A landscape with many valleys, sampled at points; each row gives a point and its height.
From any point a ball rolls to the lowest of the 5 points nearest to it. It stops when none of these is lower. Distance is the straight distance between rows; heights are no part of it.
z998: [140 151 137 110 120 147 128 102 192 145]  (h 515)
z275: [138 140 127 130 134 193 138 114 152 137]  (h 710)
z364: [154 137 127 108 131 212 147 122 187 133]  (h 618)
z641: [120 133 131 151 130 141 120 120 130 144]  (h 553)
z858: [142  89 115 136 149 181 115 152 114 127]  (h 338)
z850: [130 109 140 206 120 115 134 186  74 120]  (h 112)
z663: [141 157 135  73 109  83 133  93 200 134]  (h 225)
z320: [120 105 130 147 114  35 110 153  87 121]  (h 110)
z501: [111 171 142 141 125 144 131  95 146 143]  (h 563)
z34: [148 140 132 115 128 166 127 113 186 144]  (h 59)
z708: [126 110 137 192 131 149 138 172  75 116]  (h 107)
z22: [132 100 120 159 140 167 125 152  96 126]  (h 347)
z109: [127 103 126 169 133 108 106 150 101 133]  (h 116)
z863: [113 122 137 170 121  70 119 142  94 125]  (h 118)
z952: [ 98 155 133  99 112  44 126  97 106 118]  (h 138)
z642: [107 133 135 172 127 136 127 131 100 131]  (h 394)
z182: [142 124 120 122 138 212 139 128 145 131]  (h 595)
z250: [127 154 128  55 109  55 129  89 164 120]  (h 128)
z537: [119 157 138 137 126 136 123 102 150 146]  (h 581)
z307: [121 116 131 157 137 124 112 132 115 139]  (h 232)
z494: [147 145 131  90 116 105 127 103 203 145]  (h 314)
z759: [146 115 116 113 146 221 141 135 141 124]  (h 94)
z551: [102 147 129  85 115  39 123  97 112 118]  (h 155)
z63: [120 109 134 173 117  54 115 159  87 121]  (h 115)
z974: [144  76 110 150 156 186 169 205  42  81]  (h 101)
z460: [126 141 131 118 127 124 113 105 168 147]  (h 611)
z365: [128 130 130 148 136 179 127 124 123 137]  (h 82)
z652: [135 108 118 138 147 197 129 143 110 125]  (h 108)
z963: [105 149 138 144 121  82 118 111 117 133]  (h 233)
z960: [131  95 123 171 142 180 149 178  68 106]  (h 97)
z160: [139  99 119 182 135 178 169 198  47  87]  (h 99)
z734: [143 111 121 126 142 186 120 130 147 134]  (h 730)
z288: [158 156 138  66 100  88 157 100 231 131]  (h 180)
z732: [123 114 119  86 125  49  96 117 125 132]  (h 111)
z906: [129 128 129 147 137 167 123 127 133 138]  (h 663)
z400: [125 156 132  87 119  84 122  94 172 136]  (h 258)
z274: [139  84 115 162 145 182 144 183  69 107]  (h 100)
z437: [125 115 129 179 140 182 164 174  60 102]  (h 87)
z688: [114 133 129 169 140 190 153 141  87 118]  (h 517)
z836: [142  76 107 151 147 181 126 177  80 114]  (h 103)
z594: [123  98 128 153 124  62  97 150  97 127]  (h 113)
z815: [137 158 132  27 100  55 151  89 184 112]  (h 114)
z75: [143  78 100 128 163 204 144 173  78 107]  (h 106)
z368: [120 144 134 148 131 171 130 118 134 138]  (h 686)
z189: [147  98 133 197 123 158 173 226  49  83]  (h 102)
z338: [133  94 131 197 121 115 128 188  74 116]  (h 109)
z410: [131 105 117 147 153 200 149 159  80 112]  (h 146)
z161: [137 104 121 143 141 172 118 141 119 136]  (h 370)
z896: [111 130 132 147 126  87 109 126 114 135]  (h 161)
z514: [129 124 123 145 145 205 152 141  96 122]  (h 486)
z44: [139 150 134 124 133 215 152 116 156 130]  (h 566)
z762: [100 174 136  94 111  60 129  86 127 128]  (h 171)
z797: [129 142 120  57 112  64 115  97 169 128]  (h 188)
z369: [117 162 140 156 131 191 144 108 127 135]  (h 620)
z432: [135 114 116 131 151 213 145 147 104 117]  (h 425)
z925: [108 127 125 118 118  32 110 122  95 122]  (h 104)
z774: [121 121 129 166 140 176 133 143 100 125]  (h 440)
z712: [119 173 137  42 104  58 146  79 161 113]  (h 90)
z942: [121 147 134 154 135 196 143 121 117 130]  (h 597)
z505: [116 120 127 138 128  88 106 124 117 139]  (h 147)
z649: [121 115 121 112 126  70  98 117 132 139]  (h 117)
z503: [129 112 126 145 137 162 116 134 118 138]  (h 460)
z855: [140 149 130  51 107  68 134  91 197 128]  (h 168)
z949: [146 124 128 116 126 174 126 121 181 144]  (h 554)
z457: [117 185 139  80 109  76 144  77 169 130]  (h 105)
z241: [113 160 134 102 117  81 121  90 150 133]  (h 213)
z842: [112 149 131  85 116  64 117  95 143 132]  (h 212)
z186: [129 162 136 136 130 190 145 111 155 138]  (h 610)
z326: [136  90 118 152 141 136 101 151 114 137]  (h 119)
z719: [134 166 140  89 114  97 133  91 195 136]  (h 170)
z82: [133 132 125 108 127 111 106 111 170 147]  (h 526)
z405: [116 106 123 114 126  39 101 127 107 124]  (h 98)
z175: [131  91 117 129 133  87  86 132 125 139]  (h 139)
z487: [129 166 141 116 121 144 133 100 183 146]  (h 551)
z58: [117 125 121  96 121  54 104 110 127 133]  (h 126)
z987: [124 123 127 133 132 117 103 125 139 142]  (h 354)
z500: [113 132 131 138 126  64 111 120 109 131]  (h 57)
z891: [152 156 136  39  97  65 150  90 212 124]  (h 140)
z211: [128 118 122 125 131 119  97 120 150 146]  (h 413)

Two balls start at each pair of points below. Name the first point that both come to, or write none.
z241 / z952 | none
z836 / z850 | z437
z842 / z732 | z405
z501 / z460 | none

For each start below, name the point where the ball stops.
z186 | z759
z855 | z712
z400 | z712
z275 | z759
z288 | z712
z494 | z712
z211 | z500
